Each row is a point on a tangle of strands that fork, close into loops and nearly touch. The rows are in no order.
Two points are linked if the straight distance between their rows is under 70. Some points are linked to none.
Z_584: [-40  -4  20   0   3   7  -5  12 -12  12 -42   1 -14   3   4  13  -6  -4
   5   4   5  13   0  28   2 -18]
Z_761: [ -1  16  23 -23 -40  -2  -8   4 -18  10   6  10  -4  14 -24 -30   1  17
 -26   8 -18  -3 -20   5  -3 -28]
Z_641: [-44  -9   9  20  -9   7  -9   4   2   9 -19   3 -27  -1  22  -4   9 -25
 -16   9 -10   8  24  18  20  18]
Z_519: [  0  25   4  -7 -40  23  -4  -9  11  19 -13  -6   1  -4 -14  -9   6   2
 -21  29  -4   7 -43  13  14   5]
Z_180: [ 35  10  -6 -20  10 -15 -10 -15  14   4  13  12  22  13 -16 -32  18   9
 -10 -22  18   0 -17   1 -19  -7]
Z_466: [-13  22  -1  25   9   3  -7   5  -1  14  -1 -12  -1 -19  -8  45  19 -14
   4  -7  -6 -19  12  -2 -14   7]
Z_147: [  0  10  13   9 -30  -9 -43   6   7  21  -4  -4 -13  -7  -7 -14  -3 -14
 -12  11 -19  -5  37   8  -1  -3]
Z_413: [  0  16  -8  -4  -1  12  15  11 -22   3  -3 -18  -5 -40  -2   1  -7  -9
  -7  -2  -1   4 -35   0 -23  -8]
Z_277: [ 27  -1 -32 -18   0   4 -10  24 -21 -16  16  18  14   7 -10 -21  11  10
  -2 -20  -3 -22   7 -21   4   5]
Z_844: [ 45  -3 -28 -14   4   8  24 -15  14  24   0   9   9  -5 -28   3  13  -6
   7   0 -26  -6 -22  -3 -17 -25]
Z_779: [ -7 -24  -9 -30 -14   0   7   3 -15 -11 -16  26  -3  23   9 -13   2  14
  18  15  14  14 -33  -8  30  25]
Z_884: [ 14   8 -18   9   3  11  10   6  25  16 -27 -17  -7  22 -16  33   4  14
  13  -4 -18 -11  17  21 -18 -26]
Z_540: [ 31  -5   0 -23  10 -30  -9 -16  19  -9  25   8  20  -6   3 -23  16   8
   5 -28  -9 -12   3   9 -29  -3]
Z_361: [ 21  11  25  21  -6 -16  -8  -5  12  13  -1  -1  -1 -15  -6   2   8  -7
 -13  13  10  24   9  -5  14  -9]
Z_929: [-38   4   6  11   7  13   5  -3 -10   2 -19 -10  -2  35  -5 -16  -2  -9
 -18   8  -3 -17  24   9   8 -17]
Z_902: [-19 -10  -9  21  -9  10  30   2  -5  32 -17 -22  33   7  -4  25  -1  15
 -12  -6   4   1 -20 -22  20  -5]
Z_655: [  9  -3   8  13  46 -15  10  19   0 -15 -20  -4  -8  11  20   3  13 -10
 -24 -14  25 -14  10  16  -7  12]
Z_739: [ 35 -17  -6  17  20 -11  37  -2   7   6   3   8  22   9   7  -2   6  -7
 -25  -8 -17 -18   0   4  -4 -16]
Z_181: [ 11  23  25 -30 -15  -7 -14  14  -9 -16  21  -6  -6 -25  -7  -6 -16   1
  -7   8  12   9 -18  -8  -4  16]
Z_747: [ 12 -18 -25 -19  32  -2  12  -7  26  -4 -12  18  32   0  23   7 -15 -11
 -10 -16 -10 -29  15  -6  -3 -14]
Z_649: [-23  10   7  12   5  -1  -5   0   9 -38   6  16 -21  -9 -23  16  -2  -1
  -9  12  36  20  20  19  15  20]
Z_13: [-13 -16  19 -20   6   9 -21   4 -13  -1  -6  30 -16 -21  25 -21 -14   2
 -25  15  14  20  -8  18  13  22]
Z_663: [ 14  20  -7  12 -37   8 -34   0  22 -16  -6   7   0   4  -5  -1   1  -3
  -9   1  19  -6  -4   2  28  16]
Z_566: [ -8   5  -5   1  14 -28 -14   6  -4   0   9  -3  10  -2  -7  32  -3  27
 -17 -33  22  -9  -1   9 -53   4]
Z_442: [-14 -19 -36  -4 -23   8  -5  15 -31  -7 -20  24  11   3  -8 -13  -4  17
   8  -2   4  12  -3 -33  28  -6]
Z_226: [  9  16 -24 -18  16  17 -14  22  -8  -5  -8   1 -14   2 -35  -1  -3  19
 -11   7  20   5  11  17 -18 -16]
Z_500: [-12  10  17   1   7 -17   3   7 -24  -9  13   0  14  11 -14   6 -12  10
 -35   4   8  -2  -7  -8 -11 -12]
Z_855: [-11   1  23 -23  10 -19 -29  -3  -5  16  12  18 -21 -25   7   0   1   5
  13  -2  16   3 -16  20 -23   6]
Z_600: [  3  -8 -21  -8 -29  17 -23  -3   4  18 -35  12 -17   1   4 -30  -8   9
   0  10  -2  15 -14  16   9 -11]
Z_743: [  2  -3  23  -1   7   5 -10  18  17  -8  11  -2 -30  14  -4   2   1  -9
  -5   9 -25 -12  54  13 -27  20]
Z_696: [ -5   1   2  14  20  -6 -10  13  -3 -26  29   3 -35  -9   5   9  -6 -18
  -6   8  -9   9  37  17 -28  29]
Z_390: [ 19 -20 -22 -28  -7  -1 -17   2   9  -2   7   4  30   9  -5   4 -19  20
  17 -21   2 -13  31 -16   7   3]
Z_441: [ -2  -1  -8  -5  27  13 -11  18  -5 -10 -17   1   4   0   9   7 -11   3
 -27 -10  30 -12  -1  15   7  23]
Z_118: [  4  28  29   2  -3  -1 -28 -23  32  21  11  -5   0  12 -11  19  13 -14
  11  17   4  -7   3   4  13  13]
Z_651: [-26 -28 -24 -12 -22 -16   2  -4 -34  10 -22  22  21  -2   4 -25   6   0
  11 -10  17   9 -18 -30   2 -13]
Z_858: [ 15  20   0 -15 -15 -22  -4  17  -6   6  -9   2   9 -17   8  -8  22 -16
   0  -4  -1 -20 -39 -13  -1   8]
Z_432: [ 24  -4  15  -8   9 -24 -13 -17  50 -11  -6  16  -2  17  10  13  -4  -3
  19  14  -4   2  42   0  -2 -14]
Z_215: [  4   1 -11 -44  -5 -14 -27  -5  -4   9  13  11  15   5 -15 -32   6  12
 -15 -15  20 -10  -7  -9 -25   2]
Z_832: [ 10  -1 -36   6   1  14   4  -1  17 -16  -5  -2  11  15   7 -11  17  14
  28 -33   6  -2 -19   8  13  -2]
Z_10: [-36 -12  14  19   6  -7  24  -2 -18  19 -10 -34   8  10  11  28  -6   4
   0 -11 -11   3 -17  -5  18  -8]
Z_808: [ 20  -6   1 -16  28  15  12   0 -18 -18  27   6 -12   0  -6 -33   3  -6
   6   4  -5  -1  -4  -6 -10   9]
Z_49: [-25  -6  21 -13 -29 -26  12  -6 -21  -9  15   1   4 -14   4   4 -16  18
   5   0   3  35 -29 -17   8 -15]
Z_471: [-40  -9   7  16   3   4   5 -23 -15   3   5 -10 -10 -14  23 -22 -16   1
   3   1   6   7  -9  28 -14 -18]
Z_526: [ -9   6   7   1  27 -16 -13  -8   4  -6  16   0   7   6  20  11   7  12
  10 -24   9 -16   8   9 -27  10]
Z_160: [ 20   5 -11  -2   5  13   3  20  12   8 -16  -2 -12  17 -28  20   7  30
 -11  14  -7  -9  21  12 -35  -4]
Z_971: [ -3 -11   1 -20  -8 -12  -4  12 -23   3  14  -7   1   5  -5 -14   6   6
  22 -27   1  -6 -14   0  -6  -9]
Z_738: [  1  16 -10  -2   2   5  -4  12   7  17 -15 -25  11 -10 -10  44   8   3
  25 -19 -23 -24  17   7 -19 -17]
Z_32: [ -1   7  20  23   5 -10  -6 -15  12 -25  26 -12   9 -20   3  22 -15 -24
  21  -6   8  15  27 -15  14  15]
Z_52: [ 23 -26  -9  16   5  -3  -5   3  22  26  -8  16  -6   8  16  16   7  11
   2  -8 -18 -14   3  14   0   4]
Z_186: [  7  -4  19   4  17 -18   6 -19  46 -20  -4   2  11  -6   5  32 -23 -19
  -4  19   1  -4  44  -1 -14  -4]
Z_82: [  7 -11   4  20 -26 -14 -14   1  -1  39 -11  -4  -4 -40  24  -6   5  -5
   6  -5 -17   6  -6  -6  -2 -13]
Z_64: [  6  -3  -5 -13 -30  -4 -13  17   3  -8   1 -10  24  20  -6  15 -13  17
  31 -22  -7 -17   8 -22  27   7]
Z_901: [  3 -10  -1  -7  38  -4  13  -4 -14 -14  33  11  -5  26  16 -27  17   0
  20 -23   2 -19 -15   8 -16   2]
Z_196: [  9  11   5   0   7  -7 -27  -6  18   4  -9  10  -5  29  19 -19  21 -20
  16 -16   3  -6   9   0  11   0]
Z_846: [ 43  15 -16  -2 -37   1 -36  -9  15 -10 -14   8  12  14  -4 -16 -15   0
 -14  -9   2 -10 -13 -23  11  17]
Z_551: [ 12  26  21  -4   2 -30   4   6  -8  15 -11 -16   9 -17   9  -5  24 -28
  10 -19  -9 -14 -17 -26 -10 -21]
Z_51: [-14  14 -19 -10  22  30   7   7  -3 -20 -16 -10 -11  -2 -20   9   0   0
  13   3  20   9  -8  27  -1 -13]
Z_67: [ 16  12  28  26  18 -21  16  -4  16 -23  18 -18  -8  11 -12  13   7  -2
 -14   2  14  -7  14  23 -13  -5]
Z_541: [ -2 -17 -17  -8  34   5 -12  23  -9  -7 -22  10 -14  21  18 -25  -3  -1
  12 -17  13  -6  29  12   9   0]
Z_840: [-22 -10 -10   6 -32  10  22  -7 -13   0 -34   6   6  29   5  -4  -2  19
  13   4  -7  15 -34   5  35 -12]
Z_785: [-19   3  -1  12 -13   6 -12   6 -25   4  24  12  -9 -12   7  10  13   7
 -31   8 -24   8  33 -25  -2  10]
Z_776: [ -4   8  -4  29   5  -4   4  -1  -7  22  -9  12  -2 -12   1  24  36  -9
   6   8  -6  -1  -6 -26   1 -11]
Z_97: [ 32 -11  20   5  -4 -19 -23   0  10  -8  21  21 -12  22  20 -15  12   1
  20 -11  -8 -15   6   8  15  15]
Z_749: [ -2  -2  21 -17   8  -6  23  10  -9   9  -2 -16  21  21  -7  -5 -19   2
 -29   2  13   0 -23 -22  16  -6]
Z_586: [  8   2   5  13  17   5  11 -12  16 -10  11 -23  -3   0  -8  21 -15  21
 -12  -3  33   1 -11  31  -2   1]
Z_267: [ -5 -21 -19 -21   4  -2 -17  13 -15   6   0   0  10   4  -5  -1 -25  27
  -7 -21  12 -11  27 -10 -16   8]
Z_767: [ 15  15  13  23  -6 -11  15   1   9 -30   5 -13   3  14 -28  -4  22 -22
 -10  12  17   6   1 -12  36  -9]
Z_248: [-22   6   6   7   1  -7 -34   5 -12 -16   2  26   3  -7  23 -11  -1  -1
 -16  -7  18  -5  23  -8   4   5]
Z_398: [-13  -2   9  22 -12  10   8   2   3  -4  28 -22   7 -24   3  42 -17  24
   7 -13  -5  -9  -3   3  10  20]
Z_571: [  9 -13  -3 -20  27  12 -17  20   4 -11  -2  -1 -11  13  13 -13  -7 -13
   2  -6 -13 -16  45  15  -9   1]
Z_638: [-26  14  22   5  -2   6   1 -15  13  20 -20  -3  -2  49   0  -6   0  -6
 -15  17  -2 -14 -11  13  14  -2]
Z_95: [ 14  -1 -11   7   8  14   9  18 -24 -37  31  -1 -16  -5 -14 -10  -5  11
   5   0  -2  -3  15   2  -5  -9]
Z_487: [ -1 -26 -20   4   3   4 -19  22  -7 -13  -8   0  -8   5  19  -8 -14  12
  30 -14   6   2  27   1  24   6]
Z_533: [  6   0   1  -4  26  -9  11  -9  10   5   3 -12  20  -3 -10  38 -20  18
  -4 -24  31   5 -16   3 -19   1]
Z_269: [ 28   5 -19 -31 -21  -9 -37  12  10   0  -6   7  14  13  -7 -37 -10   8
 -21 -26  10 -17  -2  -4  -4  10]
Z_736: [-22 -10   3 -19 -16  -6  30  -1 -33  -7 -12   4  10 -20   9   3  -9  15
   3  12   2  31 -40  -7  10  16]
Z_823: [ 17  -4 -22 -40  -8  -2 -21  14 -20   6  20  20  12 -19 -21 -20  11  -2
  -4 -17   9 -21   4 -30 -15  23]
Z_409: [  1  14 -11  21 -19   5  -8   4   6 -14 -11  23  -1  -9   1   3  14   3
 -15  10  27  -2 -14  27  23   7]
Z_539: [-12   8  24 -28 -16   7  -6  25 -12   1  -4 -31 -29  -3 -10  13 -13 -11
   7   9 -22  40   1  -1  14  -9]
Z_617: [  3   6   7  12  21  11  29 -10  -9 -25  17 -16   1  -9  -2 -14  -8  -8
   3   9  20  32 -17 -10   8 -12]
Z_308: [-16 -10  -6  31   3  18   3 -19   3   0  35   0  -2  -4  25 -14   7  -3
  24   1 -29 -15  28  17   4   8]
Z_132: [  7  16   0  19 -16 -19 -18  12   3 -15  -4 -27   5 -25 -15  15 -24   9
  -6  -7  16   4  28   6  -9 -24]
Z_892: [  1 -29 -14  12 -34 -12  -3  -2 -14  35   3  -2   5 -17  17 -30 -17  -1
   1  -8 -29 -13 -10  -5  -8   8]
Z_954: [ 14   8  25  -6  -2 -12 -35 -25  38  12   8 -10   2 -21  10  15  -5 -17
  15   0  -1  -3  14  11  14  20]
Z_737: [ -4 -35  -9 -17   7  -4  -4  10 -29  11  19  18   3   4 -21  18   3  19
   8 -13 -11  -3  30 -26 -20   4]
Z_239: [-27   4   8   9   0  -1 -34  -4 -15 -22  15  32 -22  17  10  -3  11   5
  -3  19  13  -2  37 -12 -11  14]
Z_604: [  6  16 -16 -22  -9   7   9 -40  26   2  19  -1  32  -4   3 -21 -16  -6
  23  -6 -22 -25  -4 -13 -16  -6]
Z_843: [ 24 -13   9  15  16  -9  25   5  -9   9   4  -4 -11   3  -6   4   9   0
 -18   7 -16   1   3   2  -7 -27]
Z_300: [ 21   2  -6 -52  -4 -13   0  13 -12  -4  11   9  24  -7 -14  -4   1  -8
   2  -8   8 -16 -18 -43  -8  38]
Z_963: [-21  -2  29  31  13  -9  30  -4   4  16 -12 -24  -2  16  -1  32   3  -8
 -18   9  -5  10   5  -8  10 -11]
Z_827: [ 13 -23  12  -2 -21  -5 -18   5   1   5  14   4 -11   4  31 -26 -12   6
  22  -1 -26  -3  14  11  18  20]
Z_726: [ 24   9  -7  15   0  -7 -20 -22  35   5 -11   4   1  37  -9  -2   5 -13
  10   2  -7  -8  31  -6   5 -17]
Z_469: [  8  11 -20  -5  22   8  -6  12  12  22 -25  -6  10  -9   9  17  20  -5
   4 -17   4 -12 -17  10  -6   7]
Z_740: [ 11  -1 -40  29   8  24 -12 -12  22  -5 -14  16 -11  15   6 -13   4   0
 -12  14  15   0  32  19   5  11]
Z_751: [  4  -5  24   2   8 -16   0  10  -1   4 -10 -24  16 -11  11  17 -40  -7
 -15  -9   3  17  18 -17   4  -1]
Z_359: [-17  11   3  11   0  10  -9 -28   2  13  14  -3  20 -17   5  11  -1   5
  19  11   9  13  -7 -20   7   5]
Z_54: [-15  19   6 -24  -5   8 -24  -1   0  17  -9   0 -22 -29 -14  -3   3   0
   9  11   0  15 -19  25 -13 -13]
Z_505: [-36 -10  22 -27  20   9  28   3 -22  -9   2 -12  10  42  -9   4 -22   4
 -14   1   4   2 -21 -15  10   4]
Z_981: [ -9  -6  -8  -2  -2  12  -6   9 -22  17  15  18  -8  -6   5 -17  17   6
 -15   9 -16   8   4 -13  14   8]
Z_845: [ 16 -13 -34  -4  15  19  15 -15  -6  32   0  12   0   1 -26   0   6  10
   6  15 -11   2   2   0 -13 -14]
Z_213: [ -3  -9  -6  20  10  24  21 -13  -1 -15  31 -14   4 -28   5  30  -9   4
  14   0 -19   2   0   6 -11   4]
Z_3: [  7   9  -1 -15 -44  18  -6  -3  -5  15 -27  18 -12   1  -2 -22  -2   2
 -14  28 -17  32 -29  10  20   7]
Z_949: [-25  17  12   2  -1   9 -20  -7 -15  -2  21  23 -32   7  -8 -13  23  -3
   4  32 -11   8  24   3 -18  -2]
Z_142: [  8  23 -15  -5 -34   6  17  20   4 -25 -30 -25 -11   6  -8  -5   7  -7
  15  18   2   6 -21  11  26   4]
Z_59: [ -8 -10  16  21  22 -18  10   3  -6  30 -13   2   6  -2  17  16  -5   1
 -40 -11  17 -21 -15   7 -35  19]
Z_980: [  7  11   8  -6 -40 -15   3   8 -19 -15  -3  20  16  22 -14 -17  19   7
 -15  -5 -11 -11 -26 -10  22 -20]
Z_760: [ -4   5   1  -3  26   0  -2  33 -18 -18  -7  13 -20  -3 -16  47   6  15
  -2  -1  17  12  -4   2 -18   1]
Z_614: [-39  27   1  -4 -10  21   2  -3 -11 -40  18 -18   3  -7   9  -4 -16   1
  17   8   1  -6  -2  -5   8  36]
Z_515: [-15  15  -4   3  25  -2  -9  15   6 -18 -16  10 -10  -5 -23   7  -3 -19
 -26  10  35  -1  27   4   3  23]
Z_991: [-25 -12   9  17  17 -13  -4  20  -2 -24  -4   6 -48  -6   3 -12  13 -12
   0  16  -5  16  26  22 -15   3]
Z_984: [ 14  -3  13 -16  35  -2  16 -15  23  21  -7  23   2  12   3  45   8  -2
   3  21 -21  -7  12 -20 -21   5]
Z_724: [ 19   4   8  -3   7  -3   0 -31  15 -10  23   4  16  -2  10 -23  -9  -5
   4  -2  -2 -13  13  -2  -4  -8]
Z_236: [  5  -4 -29  -6  -9   7   3 -11   6  -5 -19   4   6  52  -1 -22   2   7
  11 -14   2 -12 -33 -14  15  -3]
Z_222: [ 20 -17  27 -18  -4  20  -6 -14  21   8  24 -11 -23  -1   5 -10  -2  -5
   5  22 -33  33  28   3  22  15]
Z_15: [  0  -8 -28  -3 -13  21 -12  20  -4 -18 -25  -2   2   0   2  -9 -13   4
   6   5  15  15  10 -16  35   5]
Z_419: [ -9  -7  -3   6  30  14   9 -15  -1 -10  28  11  -4  24  25 -14  17 -13
  27  -5 -17 -19  12  -2   6  10]
Z_742: [-31   5   7  21 -12  -2  21 -14 -20 -21  31  -9  -9 -15  21 -28   8  -2
  16   1  -8   3 -18  15  -6 -14]
Z_457: [ 17   6 -53  27  15  23  -7 -18  14  -7 -11   8   7  13  10 -14  13   6
  10 -24   9 -11   6  22  -5  -3]
Z_257: [ 48   8 -42   3 -23  17  10  -3  13   7 -16  -4  -3   2 -18  -1   3   1
  11  -3 -19   3 -32 -10   2 -11]
Z_43: [-15 -11 -22   8  -3  14  16 -11  -6  22 -30   5  -6  27   9 -26   6   0
  17  -6  -1  -6 -33   0  17 -14]
Z_939: [  7  15 -11  16  -3   9   0  -9  17 -31  13 -14   3  11 -44   9   8 -11
   1   9  19   6  24  -5  25  -8]
Z_57: [  4  22  -4 -20   9  10 -17  26 -20 -21  -5  16 -17 -14 -42  18  -1  -3
 -23   8  12  11  -7   8 -14  -4]
Z_56: [-30 -40 -26  -1 -27  -4  15  -2 -26  30  -9  10  19  -6  19 -34  -2  -7
  -3  -1  -1  -6 -15 -20  -6   9]
Z_346: [ -2   8  -6  14 -35  22  -3 -14   3  14  30 -15 -10 -16  -4 -10   4  11
   5  12 -30   0  -4  18  -2  -5]
Z_719: [ 18  -5 -23 -14  18  22  26 -11  22 -12  13   2  -1 -30   0  23   3   0
  22  -6 -29 -18  -6  10  -6  -5]
Z_166: [ -8  -9  -4 -13   7   5  30   1 -31 -35   3   1   7 -10   3 -17 -20  -1
   5  15  20  32 -17 -24  13   2]
Z_968: [ 24  26 -19   3 -30  14   8  -3   6 -10  -5 -19 -11   9 -21 -13  12   0
  23   5  -7   3 -20  -1   8 -24]
Z_772: [-19 -20  22   9  21   0  21  -6  -1  29  10  -4   6   3  13  15 -26  -2
 -42   8  -6   3  -6   6  -9  17]
Z_264: [ 27  14  34  11 -10 -12  -4 -12  28  25   7  -5   3  27 -10   8  14  -6
 -14  17  -1   0 -15   7  20  -2]
Z_781: [  4   0  10  21 -11  -7  17  17  -6  -8 -30  -5  11   0  -8  -2   1   2
 -31   9  22  16  -8   1  26 -35]
Z_581: [  8  -3   1  28 -20  -2  14   7   0  -5 -12 -14   3 -27   0   1   2  -5
 -11  14   4  29  -4  -3  24  -9]
Z_714: [-11   9  12   7  31  -4 -10 -14  22  -2  -3 -14  18  -2  25   6 -19 -21
  -2 -14   2 -18  23   7 -30   8]
Z_538: [-42  -7  20   8  -9  -5   2 -11 -10  13 -25  -7 -10 -26  18   9 -19   2
  -1   4   5  28 -17  20  -4 -15]
Z_660: [ -5 -12 -15 -30  17  -3  21 -34  26  13   4  10  41  -7  12  -2  -4 -18
  11 -13  -2 -24 -10 -18  -9  -9]
Z_41: [  3  21  12  -8 -14  10  -8 -13  22  47  -7  -5   8  31 -13  -3  -4   4
 -24  13  -3 -13 -31   4  15   6]
Z_752: [ 29  -3   9  10  -5 -16 -37  13  23  13 -10  23  -8   4   3  -5   5   1
 -19  16 -15  -2  41   8 -11  10]
Z_841: [-16  -5   0  31  -2   1  16   2 -14   3  16   3 -24  -1  20   3  11  -6
 -28  13 -36  12  46 -17 -22   1]
Z_626: [ 24  -6  -7  25   1   7  -7   1  28  -5  -7  28 -15  13   6  -7   6   7
 -21  29   4 -15  43   9 -24  19]
Z_544: [-14  -3  -7  19  19   2  15   2   4  -9  -9 -19  17  18   9  -6 -10  -8
  -9 -21   3 -26  28   9 -11 -11]
Z_237: [ -4  23  18   8 -28 -15  10  15   1 -34 -24  -2  15  21   1  -7  12 -27
  -4   7  15  -5 -11 -22  42   6]
Z_468: [-18  -6  -6  42  16  18  26 -17 -14  -2  27  -1  -3   4   7  -2  10 -13
  -7  13 -22   6  26  -7  -6  -8]
Z_546: [ -6  -2 -19   4 -10   6   2 -25   8  31 -10  -3  18 -16   5 -10  -3   9
   8  -4  20   5 -22  -5  -1   6]
Z_856: [  7   1  15   6  -6 -10 -22   3   1 -15  16  -7  15   4   3  24   5  -2
  21 -19  -3 -12  13 -21  21  14]
Z_263: [ -7  21   9   2 -20   4   8  18 -14 -15  -2  15   4 -20   1  11  25  -2
  -3   9  -2  -5 -37   6  14   3]
Z_623: [ 14 -18  30 -36  17 -26 -12   9  -9  12  14  10 -13 -21  11  -8  -6   0
   3  -6  11  11 -32  -4 -18  26]
Z_644: [ -3 -17  23  -5  26  -4   9  -7   1  17  18   3  -3  11   0  30  -8  19
  -8  16 -15   7   3  -5 -14  19]
Z_140: [  8  10 -20  -1  24  -4   7   8   9  -6 -16  -4  16 -15   0  29   0   1
  12 -20 -16 -19  37 -10 -47 -23]
Z_507: [  1   1 -21   9 -35  -5  17 -11  -4  21 -10 -11  35  -5 -17   4  -1  10
   0  -3  12 -13 -30 -20   8  -8]
Z_635: [  1  -1  13 -21  -7   8 -13   8   7  10   9 -11 -15   0 -11  25   1  -4
   9   7 -24  23  19 -12  18  12]
Z_296: [  2   2  31 -26   5   1   4  11  -8   5  15 -39 -22  -1  -2  14 -25  -1
  29   2 -12  26 -23  -5  -3  -8]
Z_450: [ 10   8  -8  13   4  17   8   1   6 -21  18 -16 -13   0 -19  -9  -7 -12
  -4  11  -5  -2  33  12   2  -7]
Z_863: [  2 -16 -30  -8  -5  19   1  -8  -5  29  -8  -4  -2 -11  -9 -11 -11  23
  12   5   2  18  -7   5   4 -10]
Z_42: [ 13  -8   6  30   5 -15  18  15 -14  23   3   5 -10  -9   6  -1   3  12
 -40  -3  -7 -18 -14  24 -25  -6]
Z_422: [ -1   2 -26 -11  -7  10  10  25 -33 -47  11   7   7  -7  -5 -18   1   8
   4 -13  15 -11  -6 -10   4  -2]
Z_718: [ 22  14  12  12 -31 -21   1  19  -4  -9 -12  -8  21  26   3 -19   0 -16
 -12  -8  -8 -14  -5 -30  26 -18]
Z_744: [ -3 -13  18 -22  -4   9  -5   2 -11 -20 -26  35  -7  -5  22 -13  -6  -1
  17  12  23  28 -15  14  25  19]
Z_754: [ 11  20  -4  15  30  10  25 -20  22  14 -11 -11  26  -5  14  19  26 -22
  12 -10   6 -15 -14   3  -3  -8]
Z_762: [ 36  11  12   5   6 -21   4  -5   4  12   4 -10  -2 -12  -6  -9  19 -17
   7 -10 -21  -2  -2   2 -16 -34]
Z_16: [ 19  10 -10 -37   3 -13  16   2   1  22  -9 -11  30   0  -8  -7   8 -14
   8  -6   4 -21 -31 -26 -15  12]
Z_410: [-34 -20   6 -18 -18   9  28  14 -16  -2  -5  -6   6  25 -15   4   2  21
   5   3  -1   1 -25  -4  19  -4]
Z_597: [-21   4  11  11  -8   3 -23   4   2  27  -8  -4 -15  -2  14  -5  11 -14
 -10  12 -18 -13  11  24 -10   8]
Z_79: [-25  10   6  22  -5  -9 -13   2   7 -31   8  -8  -2 -32  -2  14  -3 -10
  20  -5  28   7   5   8  19  22]
Z_155: [ -3  20 -21 -27  -1  22  18  25 -10 -29 -20 -28 -10   3  -2  -8  11  -6
  32  -5   1  -3 -22  17   4  -5]
Z_461: [-20  31  20  -6  10   1 -23 -17  -4   8  -6  15 -18  -6 -11   7  18 -11
  -2  25   6  15   3  -5 -13 -12]
Z_401: [ 13 -19 -12 -18  19  -5  -1 -10  -1   2  30  19   2  -4  -8  20   9  12
  14  -6 -18 -13  11  -9 -40   1]
Z_144: [  7 -11 -16 -17   8   5  12 -23  31   9  21  32  11  -6  -1  30   9  -1
  15   0 -29 -28  -7   5 -13   3]
Z_87: [  6 -18   2 -15  -2  -5 -25   6   1  27 -28  17 -14 -14  17 -31  -8  -3
  -6   5  23   9 -17  12   7   4]
Z_463: [ 11 -29  25  -3  -4  -1 -15   8   7   8   8 -23 -24  -9  17 -23 -24  -5
   6  11 -22  22  33  17  12  11]
Z_769: [ 14  19 -12   4  18  23  19 -26  12   9  -7  -9   6  -1   4 -12  15 -22
  31   2  -6  -1 -23  -9   1 -11]
Z_904: [ 10 -17  35 -24  -2 -14   1   1 -12  16  31 -15 -19 -19   9  11 -17  10
  13  -6 -14  29 -35   3 -15  15]
Z_71: [-22  -1   7  -6 -14  -4   3 -17  -6   7  31 -10   9 -10 -15  21 -17  22
  10  -1   8  24 -18 -25  -7  -2]
Z_883: [ -4  -7  -3  44 -14 -13   4  -6  -7 -13  11 -18  -6 -30  -6  17  -8  16
  -1   1  10  19  16  -5  -4 -29]
Z_524: [ 26 -26 -19   9  20   2  26 -13  29   6 -26   8  18   6  23 -17 -21 -14
 -16 -13 -12  -8  17  11   4 -20]
Z_804: [  2 -31 -21 -22  -2  -8  19   1 -16 -20   6  22   4  -5  -1 -17  -4  20
  15   8  36  25 -27 -15  22  12]
Z_72: [-41  -3   5  12  -3  11  16  -1  -7   2   7 -27   0 -13  20  36 -22   3
   0   1  -9  19 -15   0  14  22]
Z_11: [-38  -5  14  27 -17 -13   3  -1   1 -18   7   2 -41 -15  -1 -19  14 -21
  -7   9  -9   9  20  35  11  10]
Z_957: [-14  14  33  33  10 -24  21  -3  17 -14   7 -23 -16   7 -13  22  16 -26
  -3  10 -10  -3  22   7  -2  -5]
Z_557: [ 14   9  -7 -10  11  12  38 -27  -9  -1   1 -25  10  -2 -10 -22  -6  -4
  19   5  19  11 -33 -12  -7 -13]
Z_115: [-29  -1  12   7  -3  -5 -15   1 -17 -14  -2  21   9  -3   0  -3  -7  20
 -22 -12  25  -8   1  11 -11 -13]
Z_194: [-23  -1  13   3  13   4   2  30 -19   6 -29   6 -21   8  -8  36  10   1
  -8  11   3   9   3  -1  -1  -8]

A fork is a point with three links, a tip a point with one. Leave the first point through the second and follow the links. Name the first fork or tip that comes.
Z_649; Z_79 | Z_10
Z_586; Z_533 | Z_41
Z_398; Z_213 | Z_655
Z_981; Z_785 | Z_95
Z_461; Z_54 | Z_186
Z_641; Z_11 | Z_82
